A landscape with many valleys, sampled at points; each row gives a point and its height.
A ball rolls from a point to the lowest of its 3 nearest points, and stops where none of them is lower. Distance is the straight distance between rows; heights are no part of it.
pidun (h 263): [ -9  -5 -10   0   2   9   0 -12   9  14  13   2 -19  16  -1   1   9  -4
   6  -1  -4   8  -2   7  16  -5   6 -19  -8 -11 -18  12  -5   4  -9   0
  -2  -1   6   5  -1  15 -16  10   6  10  -5   9  -1]
zepor (h 563): [ -1   2  -3  -1   3 -13   3  -3   5   1  -2   9  -2   5  -1  -2  -1  -4
  -7  -1  11   1  -5   0  -6   4  -1  -4  -1   2  -5   0   7  -2  -4   5
   3   0  -4   4  -4   2  -1   5   6   1  -2  -3   1]
bil (h 681): [ -7 -20  -4  15   2  17 -15  -8   3   4   6  10  -1   5   6   0   0  10
   5   8  -3   1  -6  -4   0   1 -11  -3  -3   1  -8   8   1   0 -10  -1
  -2  -1  -2   6  -2  11  -8   9   2  10   0   0  -4]
das (h 57): [ -9  -8  -7   6   4  12  -8 -11   9  11   6   0 -14  15  -4   7   8   2
   8  -4  -6   5  -4   0  15  -4  -2 -15  -5 -11 -19  16  -7   5  -7   4
  -2  -3   2   5  -1  13 -14   6  -5   8  -9   9  -4]
samen (h 541): [ -8 -18  -1  11   2  17 -14  -5   3   0   4   7   8   6   4   3  -6   6
   7   6  -2  -4  -3  -4   0   1 -11   2   2  -3  -7   8  10  -1  -6  -5
  -3   1  -2   5   1   9 -10  10   3  10   1  -1  -3]
begof (h 687): [ -2  12 -13 -14   5  -1  13 -15  10  17  13  -7 -24  10  -7   7  16 -10
  -2  -6  13  18  -6   2  11   0  13 -18 -10  -4 -19   2  -9   8  -5   8
   1   3  -1   4  -6  14 -10  12   3   3 -12   8   5]
Pez (h 175): [ -1   4 -10  -6   1   6  12 -12   7  19  13   0 -22   7  -3  -2  14  -2
  -1  -1   2  13  -4   3  10  -2   9 -18  -9  -8 -13   1  -6   5  -6   1
  -2  -3   1   5  -5  12 -10  12   7   8  -6  10   3]
fomo (h 691): [ -6 -14  -2   3  -2   9  -8  -7   6  -1   2   6   1   6   6  -2  -6   4
   6   8   3  -4  -8  -1  -4  -3 -10   4  -3  -1  -7   0   9  -3  -3  -6
   0   0  -3   8  -1   5  -7   6   3   5   1  -1   0]
Vese (h 757): [ -4  12 -14 -18   3   0  11 -11  17  16  15  -5 -26  14 -11  12  13 -12
   0 -13  14  14  -5  11  10  -9  15 -20  -6  -4 -23   6  -2  16  -7  11
   1   1  -1   2  -5  18 -15  16   2   2 -10  10  12]
Rire (h 220): [  4  11  -6 -11   3   2  13 -13   3  21   7  -2 -20   5  -2  -1  10  -2
  -8  -2   5  15  -7   2   6   2   8 -17  -5  -6  -5  -5  -8   6  -2   7
   2   1  -3   4  -8  14  -6  10   8   7 -11  10   3]
tari (h 252): [  3   1   5   4   1 -10  -1   9  -9  -8   1  -3  13 -13   6  -6  -7   1
   1   3 -12  -6   8  -2  -1   4   3  15   7   2  17  -2   1 -13   5  -4
   1   0   8  -3   0 -10  18  -9   1  -9   4 -11  -4]
lamez (h 624): [ -7 -12   2   7  -5  10  -4  -5   5  -4  -2   4   5   7   3   1  -7   4
   4   6  -2  -4   0  -3  -5  -4  -9   2  -4  -3  -7   6  15   1   0  -8
  -6  -1  -1   4   2   2  -8   4   0   4   6   0   0]
Zadut (h 317): [-12 -39  -6  19   4  31 -21 -12   6  -7  -5   7  -2   4  -4  15   0   4
   6   8 -16   0  -6  -9  16   0 -23  -8  -1   0 -15  18  -1  -3 -11  -2
 -15  -2   4   1   6   8 -13  14  -1   9  -1   7  -4]
vusir (h 237): [  2  -1  -3   7   2  -6   1   6 -10 -14  -3   0  16 -14   4  -2   1   0
   5   1 -11  -5  -2  -7  -4   2   4  15   3   1   8  -2   2  -7   5  -3
   1   3   3  -4   6 -11  12  -8  -1  -6   6  -8  -7]
bofev (h 272): [ -9 -10  -6   9   1  13 -11  -9   7  11   3   2 -15  11  -3  11  10   6
   5  -2  -3   5  -3  -2  13  -6  -3 -11  -8  -7 -20  14  -7   8  -6   3
  -3  -4   1   4   1   9 -10   3  -4   7 -13   6   0]
Degip (h 310): [ -9  -3 -11  -4   1   8   5 -15  12  15  15  -2 -24  12   0   2  11  -4
   6  -1   0   9  -5   7  15  -5  10 -18  -7  -8 -16   8  -6   4  -8   1
   1   0   6   5   0  16 -16  14   4   9  -4   6   3]
Keto (h 375): [ -4  -7  -4   7   1   3  -5 -10   7  13   0   6  -4   8  -3   5   5  10
   2  -4   3   7  -9  -1   1   0  -5  -7  -3   4  -9   7  -1   6  -4   5
  -2   2  -1   7 -11   5  -6   5   1   8 -11   7   3]
zezom (h 254): [  8  21  -1 -15   0 -14   9  -1   5  19   1 -11 -13  15 -10  -7  -2  -5
  -7 -12  15   1  -2  11  -9  -1   9 -15   1  -3  10 -13  -6   8   0   9
   4  -8  -1   0  -5   3  -5   6  11   3  -7  10   5]
Fop (h 223): [  5  18  -1  -9   0  -5   4  -1   7  16   2  -3 -12  12  -2  -1   1   2
 -12  -6  10   6  -4   5  -3  -1   5 -12  -3  -8   4 -10  -1  10   0   5
   6  -5  -5   4  -5   7  -6   5   9   3 -11   4   4]
gizu (h 277): [  8  11   2   1  -1  -9   3   2  -8  -5  -4  -9  10 -15   3   0  -8   3
  -4  -1  -1  -1   5   3   1  -2   7  13   7   7  20  -7  -4  -6   6   1
   3   4   6  -5  -1 -12  17 -13   1 -13   5 -11   1]
savo (h 282): [ -1  -3  -6   2   1   6   2  -4   7  16   1   5  -6  10  -2   3   8   8
   3  -5  -4   8  -2   3   7  -2   0 -12  -3  -5 -14   8  -3   6  -1   4
   1  -2   2   6  -9   6 -10   8  -2  14 -10  10   4]
Vup (h 645): [ -7 -19   0  12   2  14 -10  -9   4   3   6   9   3   6   5  -1  -4   8
   6   4   0  -1  -5  -3  -2   0 -11   1   0  -1  -7   5   7   0  -7  -3
  -4   1  -4   6  -3  10 -10   7   3   9  -3   2  -1]
fus (h 517): [ -6   5 -15 -12   3   3   7 -18  16  16  15  -2 -27  14  -7  12  12  -7
   0  -7  12  15  -8   8  15  -5  11 -18 -12   0 -21   6  -6  14  -7   5
   1   3   1   5  -3  16 -17  16   2   3  -9   7   9]
duzu (h 729): [-6 -8  2 -1 -5  5 -1 -1  2 -7 -4  2  2  0  3  0 -3 -1  2  5  1 -5  0 -3
 -8 -3 -8  2 -7 -3 -6 -1 13 -2 -1 -9 -6  0 -4  4  6 -1 -7  4 -1  2  8 -2
  0]
daluk (h 448): [ -6 -11   0  11  -3   6  -8  -1   4  -9  -3   3  11   4   0   5  -7   2
   8   7  -5  -5   1  -1  -4  -4  -8   2  -5  -1  -6   8  16  -3   7 -10
  -6   0  -2   6   4  -2 -11   1  -5   4   4  -6  -2]
ziga (h 851): [  8 -13   8   5   3  -7 -12  18 -12 -13  -8   2  20 -18  12   4 -16  10
  -5  12 -18 -14  12 -15  -6   6 -16  18   1  10  15   2   9 -12  11  -8
  -3  -4  -4  -3   5 -18  15 -19 -13 -12  12 -15   1]
Mek (h 217): [  1 -19   4   4   4  -1  -1   5  -9 -17  -4  -2  14 -13   1  -3   1   2
   6  -2 -14 -11   2 -13  -8   6  -5  18   2   4   6   1   4 -11   3  -5
  -7   6  10  -2   7 -12  10  -9  -4  -4   2  -3  -7]
Zigak (h 816): [ -6 -17  -6  13   3  13 -14  -8   4   6   4   9  -5   7   2   3   4  12
   4   7   0   4  -9  -3   5  -2  -9  -2  -6   2  -7   7  -5   2 -10   2
   0  -3  -2   6  -7   5  -7   7   4  10  -5   0   0]
Bepak (h 376): [ 14  29   9 -12  -3  -7  17  16 -10   2   1 -11  -1  -5  -3  -8  -9  -9
  -9  -2  10  -4  17  12   3   0  12   9  11   4  18 -17  -2  -1   6   8
  12   4   4 -15  -2  -5  17  -7  -6 -12   7  -1   4]
piz (h 213): [ -2  -1  -9  -4  -1   9  11 -10   7  19   9  -1 -18   8   0   1  11   0
   0  -2  -3  11  -4   6  11  -3   7 -17  -9  -9 -15   4  -6   6  -4   1
   1  -3   1   3  -5  15 -13  10   6  11  -6  14   2]
nera (h 322): [  5  12   5  -4  -4  -8   5   7  -5  -9  -5 -11   8 -11  -2   0  -7   5
   0  -3   1  -2   3   4  -1  -1   8  14   7   4  13  -7  -5  -1   9  -1
   2   4   4  -4   0 -12  16 -10  -3 -11   1  -4   1]
Riso (h 313): [ -3  -1  -6   4   1   2   1  -4   7  14   1   6  -5   7  -2   2   3   8
  -2  -6  -2   5  -6   1   4   0  -1 -10  -3  -3 -11   5   1   7   1   9
   0   1  -2   6  -9   3 -10   5  -1  10  -9   9   6]
Zilal (h 836): [ -3   7   4  -5   2 -12   4   1   1  -4  -4   3   0   2   1  -6   0 -10
  -7  -1  12  -1   0   2  -9   4   3  -4  -1  -2  -4  -1   1  -2  -2  -2
   2  -4  -4   0  -3   3   1  -1   5  -1   5  -2   0]
Ner (h 287): [ -9 -24  -6  19   7  22 -14  -5   1   3   7  15  -3   3   1   6   6   6
   5   6  -8  -1  -7  -7  10   2 -16  -4  -1  -3 -14  14   1  -4 -15   0
  -2  -2  -3   1   2  11  -9  12   3  12  -2   2  -5]
Seta (h 379): [  5  17   4 -12  -7 -12  13   9  -5  -2  -1  -3  -3  -3  -3  -9   8  -7
  -5  -1  16   5   7  14  -7  -2  14   0   6   7   8 -10 -12   4   0   1
   3  -4  -4  -3  -3  -2   4  -5   5  -6  11  -1   5]
Kab (h 244): [  5  19  -7  -7   7  -3  14 -12   4  22  12  -4 -16  11  -7  -4  15  -6
 -10  -2  11  16  -8   5   7   5  15 -18  -3  -7  -6  -8 -10   9   2  10
   0  -2  -4   0  -9  11  -2  10  12   4 -13   7   3]
fetur (h 336): [  8  17   8 -11  -7  -6  18  10  -7  -5   0  -4   0  -4  -2 -11   3  -9
  -4  -1  12  -1   9   9  -3   0  15   2  12   6  11 -12 -10   2   5   2
   4   3   3  -7  -3  -6  10  -5   2  -5  10   3   5]
dinom (h 408): [  0   4  -5   1   2 -10   0  -6   8   9  -1   9  -2   7   0   0   0  -1
  -5  -5   6   1  -5   1  -4   2  -2  -4  -3   2  -6   0   9   3  -3   8
   3   1  -2   6  -8   1  -3   5   3   6  -5   4   5]
lor (h 601): [  9  -2  16   4   2 -11  -7  18 -12  -7  -6  -5  18 -10   6  -5 -19   3
  -6   5 -14 -14  16  -5  -6   6  -9  13  11   0  17   0   2 -14  11  -9
  -4  -3   6  -7   3 -12  17 -15  -9  -9   9 -10   1]
deg (h 72): [ -7 -19  -2  14   5  12 -23  -9   6  -7  -5   6  13   1   0  10  -9   4
  10   8  -3  -3  -6 -13   3  -1 -20   8   0  -1 -15  10  17  -3  -3  -9
  -6   4  -5   6   9   3 -14   0  -7  11  -3  -7  -9]
Rof (h 241): [  5   0   0   6   3  -8   1   8 -10 -12  -2  -3  14 -15   7  -1  -3   2
   2   2 -11  -4   2  -6  -4   2   3  13   7   5  13  -2   0 -11   6  -3
   3   5   5  -6   2  -8  15 -10   1  -8   1 -10  -5]
nasar (h 634): [-5 -3  4 -6  0 -7  1 -4  6  0 -2  5 -1  4  2 -3 -3 -5 -4 -1  8 -1 -1 -4
 -7  2 -5 -2 -4  1 -4 -5  8  0  0 -5 -1  1 -4  3  0  2 -1  5  2  0  3  0
  3]
mif (h 442): [ 10  23  -1 -20 -10 -16  12   6   0   2   1  -6  -7   0  -5  -6   9  -9
  -8  -3  22   7   5  13  -8  -1  12  -2   7  11  10 -12 -11   5   0   6
   6  -8  -5  -2  -5  -8   4  -7  -1  -8   5   2   5]
Kel (h 370): [  8  19   9 -12  -6  -3  16  11  -8  -5  -1  -9   4  -4  -3  -6  -4  -7
  -4  -6   7  -2   8  12  -2  -1  13   8  13   1  16 -10  -6   0   8   5
   4   3   4  -9  -2  -4  15  -6  -2  -8   5   3   6]
Duv (h 525): [ 12  16   8  -6  -3 -16   6   8 -11   0  -3 -12   6 -10  -4  -4 -12  -6
  -5  -2   2  -4  10   7   1   4   6  10  10   9  18 -11  -1  -8  13   4
   5   6   5 -11  -2 -16  19  -9 -11 -16   3  -6   6]
Remuz (h 253): [  3  10  -4  -4  -1   0   8   0   6  18   0   4 -11   6   1   1   3   3
  -8  -5   5   7  -6   4   2   0   5 -12  -4  -9  -2  -7   0   6  -2   6
   2  -1  -5   4  -6   7  -9   7   7  10 -10  10   2]
Zug (h 372): [  5  17   9  -9  -4  -6   8   9  -7  -8  -5 -12   9  -6  -6  -1  -6   1
  -1  -7   6  -4   6   3  -2  -1  12   7  11   2  12  -8  -8   2  11   0
   2   4   2  -6  -1  -9  13  -9  -2  -8   2  -1   3]
dutu (h 170): [  7  -4  15   3   6  -8 -10  17 -12 -10  -8  -2  20 -14  10  -2 -18   6
  -4   6 -14 -14  15 -12  -7   3 -13  16   4   6  14   1   1 -13  13  -8
  -4  -3  -1  -3   7 -14  18 -16 -11 -10   7 -11  -3]
zavi (h 141): [ -6 -24  -2  12  -3   7 -25  -9   1 -18  -5   4  12  -5   2   5  -4   1
   8  15  -8  -5  -4 -12   0   1 -15   6  -5   5  -8  10  11  -5   0 -13
  -8   9   0   2  10  -8 -13  -4  -6   3  -4 -14  -8]
dol (h 440): [-6 -1 10 -6 -2 -4  2  1  2 -6 -7  2  2 -3 -1 -1  0 -6 -3  0  6 -2  2 -4
 -8  2 -3  0 -5 -2 -1 -5  6  1  2 -9 -1 -1 -3  2  6  1  1 -1  4 -2  7  1
  2]
Luzor (h 73): [-12 -34  -2  17   6  29 -24  -6   4  -4  -4   8   4   5  -1  11  -4   8
   9   2 -11  -2  -8 -14  10   1 -26   0   4   0 -12  16   5  -2 -10  -4
  -8   3  -6   1  10   9 -11  13  -5  14   1   5  -9]
muz (h 678): [  6 -10  10   2   7  -3 -13  16 -11 -10 -11  -3  23 -16  11   2 -16  11
   0   7 -20 -12  11 -17  -6   3 -13  18   1   6  14   2   7 -12   9  -9
  -3  -2   3  -4   7 -14  19 -16 -13 -11   7  -9  -1]
sif (h 494): [ -8  -9  -7   9   1   8 -11  -8   7  10   2   2  -8  10  -4   6   7  12
   5   0  -3   6  -5  -2   7  -2  -4 -11  -7  -1 -13  11  -8   7  -3   4
   0  -2  -3   5  -5   6  -9   5  -3  10  -9   4  -3]
sigo (h 189): [-10  -8  -5   3   9  10  -9 -14  12   8  10   4 -19  11  -3   8   8  -3
   7   0  -4   2  -2   0  15  -8   0 -17  -8 -13 -19  17  -4   8  -6   3
   0  -1   7   3   5  16 -15  10  -1  10 -10  10  -2]
bef (h 413): [ -9 -14 -11   6   3  14 -17 -10  10   4   3   7 -19  11  -1  14   9   3
   4   3  -8   5  -7  -6  19  -6  -8 -11  -9  -8 -18  15  -5   5 -10   4
  -2  -6   2   2   4  11 -13   7  -4   5  -9   8  -3]
Dom (h 845): [  4 -16   6   2   5   2  -8  10  -9  -8  -9  -4  21 -16   9  -3 -14   6
   5   2 -18 -13  10 -14  -8   1 -11  22   5   3   9   0   6 -10   5  -7
  -6   1   4  -3   7 -12  16 -15  -9  -6   4  -5  -1]
zogu (h 228): [ -5 -15   2  11   3  13 -16  -5   4  -8  -5   4  12   5   2   3  -7   1
   9   6  -2  -5  -2  -7  -2  -1 -14   6  -2  -2 -10  11  13  -4   1  -8
  -7   2  -4   6   7   0 -11   4  -3   6   2  -4  -4]
sogaf (h 209): [ -4 -14  -1  12  -4  -2  -6   0  -4 -16  -6   0  13  -7   0   3   5   0
  10   4 -10  -7  -3  -6  -5   3  -3   5  -5   7  -3   5   7  -3   7  -8
  -9   5   3  -1   8 -11  -3  -6  -6  -2   4  -8  -7]
mag (h 609): [  1  15  -5  -7  -2 -18   2   1   3   3   2   3  -2   5   2  -3   1  -6
  -8  -1  15   2   0   9  -8   1   3  -4  -2   3   1  -2   5   3  -6   4
   3  -2  -2   2  -4   1  -4   1   7  -6   1  -2   3]
pizen (h 234): [  4  -8   0   5   6  -6   3   6  -8 -13  -1   0  18 -17   4  -2   0   0
   6  -1 -14  -9   1  -9  -4   7  -1  16   5   3  10   1  -1 -10   3  -3
  -3   6   6  -2   2  -9  14  -7  -1  -5   4  -7  -7]
vevan (h 531): [ -2  -6   0  -3   1  -3   1 -10   8   1  -2   7  -4   7   0  -2  -1   1
  -5   2   6   1  -8  -1  -9   3  -6  -1  -1   2  -6  -1   7   2  -4   3
   0   2  -3   6  -6   2  -3   6   4   1  -1   3   4]
Lozus (h 666): [-11 -32 -13  19   4  20 -17 -11   6  -5   1  14  -6   5   2  12   7  -1
   7   7 -12   3  -7  -6  18   2 -14 -10  -4   3 -18  21  -3  -2 -13   6
 -10  -1   4   1   1   9 -13  11   3   8  -3   8  -3]
denat (h 873): [  4 -12   7   3   9  -3  -3  11 -10 -13  -5   2  19 -15   6  -3 -11   2
   2   0 -17 -12   7 -13  -5   5  -9  20   6  -1  11   2   4 -14   6  -6
  -5   2   6  -2   6  -9  16 -11  -5  -4   2  -4  -3]
Vemu (h 36): [ -8 -29  -3  15   6  24 -20  -6   2  -5  -6   9  11   3  -4  15  -5  10
   9   7  -5  -7  -6 -13   7  -2 -25   5   4  -1 -13  13   8  -4  -7  -7
  -5   3  -9   3   9   7 -12  11  -4  11  -5   3 -10]
vefib (h 83): [ -2   6  13  -5  -1  -4   2   4  -3 -10  -4  -1   1  -3  -4  -3   3  -6
  -2  -3   5  -2   0  -3  -8   2   4   1   0  -4   4  -4  -3   2   5  -8
  -1  -2  -5   0   5   0   3  -1   4  -5   7  -2   1]
gotot (h 567): [ 13  34   6 -19  -9 -14  18   6  -4  -3   4  -2  -9  -4  -6 -13   8 -10
  -8   1  21   4   7  10  -3   0  18   2   9  10  18 -15 -13   9  -2  12
  11  -2  -4  -9  -6  -7  13  -9  -7 -12   1   2   6]
bis (h 325): [ -5   3   8  -5  -2  -1   3   5  -3 -10  -4   1   4  -3   2  -1   2  -2
  -1  -3   1  -4   1  -3  -6   2   1   4  -5  -3   1  -6   2   4   3  -7
  -1  -1  -5  -1   7  -2   1  -3   0  -5   8  -2  -1]
Raz (h 204): [  7  23  -5 -12  -1 -11   7  -1   5  14   0  -4 -14  11  -4  -2  -4   0
  -8  -9  14   4  -1   9  -3  -1   4 -10  -3  -9   7 -12   0  11   0   7
   4  -9  -5   1  -3   3  -5   2   7   0  -7   5   3]
kam (h 495): [ 10  27   4 -17 -10 -12  15   6  -3  -5   0  -5  -7  -5  -5 -12   9 -10
  -8  -1  19   8   6  11  -6  -1  16   3   9   9  14 -15 -12   5  -1   8
   8  -3  -4  -7  -4  -7  12  -7  -2  -8   4   3   6]
nebi (h 879): [  5  -7  12   3   6  -5  -3  10 -10 -12  -4  -2  18 -15   8  -6 -15  -1
   2   2 -14  -8   8  -9  -6   4  -7  15   9   1  12  -2   1 -16   5  -4
  -3   1   8  -2   6 -11  17 -12  -5  -6   4  -7  -5]
Mibav (h 242): [  0   7  -1   4   0  -4   3   7  -7 -13  -5  -2  13 -12   4   3  -1   5
   2  -3  -5  -3  -2  -5   0   2   6  12  -2   2   9  -3   0  -1   3  -5
   1   2   1  -2   5 -10  10  -8   1  -7   4 -10  -7]
rit (h 203): [ -6  -5  -6  -1   1  12   3  -8   8  15   9   0 -14  12  -3   1  11   0
   4  -6  -5   9  -4   4  11  -3   5 -16  -4 -11 -17   6  -7   5  -4   0
  -1  -3   3   4  -4  11 -17   7   4  13  -6  12   1]
bof (h 226): [  8  21   0 -12   2  -6  11  -6   6  19   5  -5 -13  13  -6  -3   1  -3
  -6 -11  12   7  -4   8  -2  -1   7 -14   0  -9   6 -11  -3   7   0   8
   2  -3  -4   4  -5   9  -4   8  12   4 -12  10   3]
nof (h 715): [ -9 -20 -12  12   4  18 -19  -7   7   2   4   9 -13   7   2  12   8   6
   4   8  -8   6  -5  -4  19  -5 -12  -9 -12  -5 -21  16  -6   2 -11   4
  -1  -3   2   3   7   8 -14   7  -4   5  -7   7  -4]
Garav (h 173): [ -3 -13   0   8  -1  -3   0   4  -7 -15  -4   0  15 -10   0   0  10  -1
  10   1 -11  -3  -4  -7  -6   3   1   7  -1   4   3   2   6  -5   4  -5
  -4   5   3  -1   5 -11   2  -6  -3  -5   6  -9  -7]
konot (h 579): [ 16  35  10 -19  -7  -8  16   7 -11   1   7  -8  -8  -5  -3 -16  -3 -14
 -12   2  16  -5  12  10  -3   1  16   6  10   5  22 -22  -8   1   5  11
  14   3   4 -17  -4  -4  20  -8  -7 -15   6   1   5]
pama (h 243): [  3  13  -6  -2   2  -5   3   1   6  12   1   2  -8   7   1   3   0   2
  -7  -7   5   5  -6   8  -2  -2   3  -8  -5  -7   0  -4   3  10  -3   8
   5  -6  -5   6  -5   6  -9   4   6   4 -10   7   1]
lupu (h 289): [  6   4   5   2  -1 -11   1   9 -11  -2   1  -7  12 -13   9  -7 -16   0
  -3   4  -8  -6   8   2  -3   1   0  15  11   6  20  -7  -1 -14   6  -5
   2   0   8  -7  -1 -12  19 -11  -2  -9   7 -13  -2]
ruk (h 285): [ -8 -20   0  12  -2   3 -12  -5  -6 -22  -7  -1  14  -5  -2   1   5   1
  11   6 -12  -7  -1  -7  -6   4  -7   6  -7   6  -3   7   6  -4   5 -12
  -8   5   2   1   7  -9  -3  -5  -4  -1   4 -12 -10]
zumu (h 250): [ -1   3  -6   0   0   8   9  -2   6  17   2   1 -12   8   0   2   6   5
   1  -5  -3  12  -5   6   6  -3   2 -16  -5  -7 -14   3  -1   6  -1   7
   0  -3  -2   6  -9   9 -11   8   1  11  -7  12   3]
namet (h 296): [ 12  24   9 -18  -7  -5  21  11  -7  -6   2  -4  -2  -7  -1 -14   1  -9
  -6   0  11   0  10  14  -2   0  16   5  13   8  18 -17  -8   0   3   9
   6   2   1  -8  -5  -3  12  -5   1  -8   7   3   6]
vetu (h 280): [  3  13  -7   1   1  -9   3   1   6  12  -3   4  -5   6   0   1   1  -1
 -10  -7   6   3  -5   7  -2  -2   1  -8  -2  -1  -3  -2   6   5  -3  11
   5  -2  -6   5  -5   5  -9   5   8   1  -6   1   5]
veba (h 449): [  5  17  -4  -9  -4 -16   5   6   2   4  -4  -1  -5   5  -1  -7   3  -5
  -5  -3  12   2   3  11  -8   0  10  -4   0   1   3  -4  -1   3  -5   4
   4 -11  -3   0  -4  -3  -3  -2  10  -6   6  -4   3]
Bul (h 251): [  6   8   2   2  -1  -7   2   6 -10 -12  -3  -7  11 -13   5   0  -4   4
   2   2  -7  -3   3   0  -1  -1   7  12   3   5  17  -6  -1  -4   6  -1
   5   3   3  -2   0 -11  15 -11   0 -10   3 -12  -3]
zif (h 185): [ -4 -16   0   8   0  -1  -2   3  -7 -19  -4   0  16 -11  -1   0   5  -3
  11   2 -14  -7  -2  -8  -5   5  -2   9  -4   8   3   3   4  -5   2  -6
  -8   7   3  -2   5 -11   1  -6  -2  -1   4  -6  -6]
tuvov (h 245): [  3  20  -4 -13  -5 -14   5   1   5  14  -1  -7 -11  10  -7  -2  -3  -3
  -9  -9  18   4  -1  12  -9  -3   5  -9  -2  -3   7  -9  -3  10  -1   5
   6 -11  -5   2  -2  -1  -3   0   8   0  -1   2   4]
kupil (h 100): [ -9 -31  -4  17   7  26 -19  -7   3   0  -3  12   3   4  -3  10   2   4
   8   4  -7  -1  -7 -10   9   3 -21  -3   2   0 -14  13   2  -3 -12   2
  -5   1  -3   2   6  10 -11  13  -2  14  -3   4  -6]
busob (h 183): [ 11  27  10 -17  -4  -6  18  11  -6  -1   7  -7  -4  -6  -1 -11  -2 -11
 -11   1  10  -2  10  11  -1   1  15  10  12   6  20 -21  -6   1   5  10
  10   3   3 -14  -2  -1  16 -10  -1 -10   4   3   4]
Tavuv (h 281): [ -2   5   5  -1  -5  -3   3   8  -6 -14  -7   0   7  -9  -1   2   4  -1
   0  -2  -3  -2   1  -2  -5  -1   3   7  -4  -4   5  -4   1   3   5  -8
   0   0  -5  -3   8  -4   4  -3  -2  -4   7  -5  -2]
Kem (h 411): [  7  19   9  -8  -5  -7   9  11  -6  -6  -3 -12   6  -7  -5  -2 -10  -4
  -2  -6   3  -3  11   6   0   2  11   8  12   5  13 -10  -4  -1  10   4
   6   4   5  -9  -2  -8  15  -7  -7 -10   2  -3   6]
vev (h 384): [  9   5   7  -3  -3 -17   5   6 -10  -1  -2 -10   7 -15   6  -6 -14   0
  -4   3  -4  -7   9   6  -2   3   3  13   9  10  21 -12  -6 -12  10  -4
   5   2   8 -10  -1 -17  18 -11  -5 -13   8  -9   1]
kuge (h 266): [ -1   9   5  -1  -2  -2   3   6  -6 -13  -5  -4   5  -7   0   4   0   4
  -1  -3   0  -3   2  -3  -2  -2   7   7  -4   0   7  -5  -2   3   3  -6
   3  -2  -5  -3   6  -5   8  -6   0  -8   7  -5  -4]
nal (h 247): [  1   2  -1   3  -4  -3   4   8  -5 -16  -6  -1  11 -12   5   4   3   2
   4  -1  -7  -2  -2  -5  -4  -2   4  10  -5   1   5   2   3  -2   4  -5
   2   2  -4  -3   7  -6   5  -7  -2  -8   7  -6  -4]
tav (h 303): [ -3 -23   7   8   1   5  -9   1 -11 -16  -7  -2  12 -12   1  -2   2   6
  10   2 -17 -13   0 -14 -11   3  -9  13  -4   2   5   5   3  -3   3 -12
 -10   5   8  -1   6 -10   3 -11  -4  -2   2  -5  -7]
poma (h 259): [ -4   2   1   0  -5   1   3   8  -4 -12 -10  -1   6  -7   3   3   2   0
   1   1  -6  -3  -1  -2  -4  -3  -1   6  -7  -1   2  -2   5   0   4  -6
   1   0  -6   1   6  -6   2  -4  -3  -5   9  -4  -4]
nefer (h 468): [ 13  21   9  -7  -6 -10  12  13  -8  -2  -5  -9   6  -8  -5  -3 -13  -7
  -6  -3   3  -7  12   7   1   2   5   9  13   6  17 -12  -2  -4  12   9
   7   6   6 -12  -2 -13  16 -10  -9 -13   5  -3   4]
piro (h 455): [ -5 -20   0  18   9  19 -16  -5   4  -2   3  11   2   6   2   3  -4   6
   6   6  -4  -3  -7  -5   2   0 -15   1   2  -6  -8  13   8  -3  -9  -2
  -2   0  -3   4   3  12  -8   9   2  12   2   2  -6]
dipu (h 507): [ -2   8  10  -4  -3 -10   5   3  -3 -10  -2  -1   3   0  -5  -7   4  -8
  -3  -2   9   0   4   4  -8   3   8  -2   4  -1   4  -2  -7  -2   1  -4
   0  -4   0  -3   0   1   6  -2   5  -2   8  -2   1]
zapu (h 516): [ -5 -12  -5   5  -2   5  -6 -13   6   7   3   7  -4   5   1   0   1  10
   1   6   5   3  -9  -3  -5   0  -7   0  -2   4  -4   3   3   0  -6   1
  -1   3  -2   9  -8   2  -6   7   2   6  -4   0   1]
pimek (h 389): [  5  15  10 -10  -4  -4  11  10  -7  -8  -3  -8   5  -3  -8  -7   0  -4
  -1  -5   8   1   6   8  -7   2  14   2  10   3   8  -8  -7   1   9   0
   3   2   2  -3  -2  -1  11  -6   2  -5   7   0   2]
zut (h 342): [  5  19  -5 -13  -7 -14   8   4   5   6  -1  -6  -6   5   0  -3   2  -6
  -7  -5  19   3   4  11  -8  -4  11  -4  -2   4   8  -8  -5   8  -5   3
   7  -8  -4  -1  -6  -5  -1  -3   7  -8   5  -4   5]
dul (h 256): [ -7  -4 -10  -6  -1   6   7 -14   9  17  15   0 -25   9  -2   3  12  -2
   4  -3   3   8  -5   7  14  -6  10 -18 -10  -4 -15   7  -7   7  -8   0
   1   0   3   3  -3  16 -15  10   6   6  -4   9   2]
maved (h 330): [ -4 -14  -1  13  -3   4 -17  -2   3 -12  -6   1  13   4   2   5  -2   0
  10   7  -3  -3  -2  -6  -2   1 -10   4  -4   0 -10  10  13  -4   5 -10
  -9   3  -3   1   7  -6  -9  -1  -6   3   3 -10  -6]
Zeri (h 347): [-2  0 -7  3  1 -2  1 -3  8 12  1  8 -3  8 -2  2  2  4 -3 -5  3  4 -5  2
 -1 -1 -4 -5 -1  1 -8  2  4  2 -1  9  1  3 -4  6 -8  1 -7  6  1  7 -7  3
  8]
zas (h 240): [  2   6  -5  -4   0   6  10  -3   5  19   3   2 -15   6   3   1   4   4
  -8  -5  -2  10  -6   2   6  -1   4 -14  -7  -9  -4  -5  -4   8  -5   7
   1  -2  -4   4  -3  10  -8   8   5   9 -10  12   2]
bov (h 398): [  8   0  15   4  -1 -13  -1  11 -16  -4   0  -3  14 -11  11 -10 -16   0
  -5   7 -11 -10  14   1  -7   3  -6   9  12   3  21  -5   0 -13   8 -10
   1   0   8  -7   2 -13  17 -12  -4  -9   9 -12   1]

Where does a ball stop that starts at each point below?
mif | Raz
pimek | busob
mag | Raz
vetu | Raz

Call two points neighbours if one is among the 3 nearest of the other. Go from one point of each pair to the other, from neighbour to neighbour, staying as low as possible. Name the highest point that can't be avoided.
Raz, Garav | mif
busob, vefib | pimek
Pez, das | pidun
vefib, Vemu | bis
dutu, Raz | lor
Raz, rit | Kab
Garav, Vemu | ruk
rit, Pez | piz
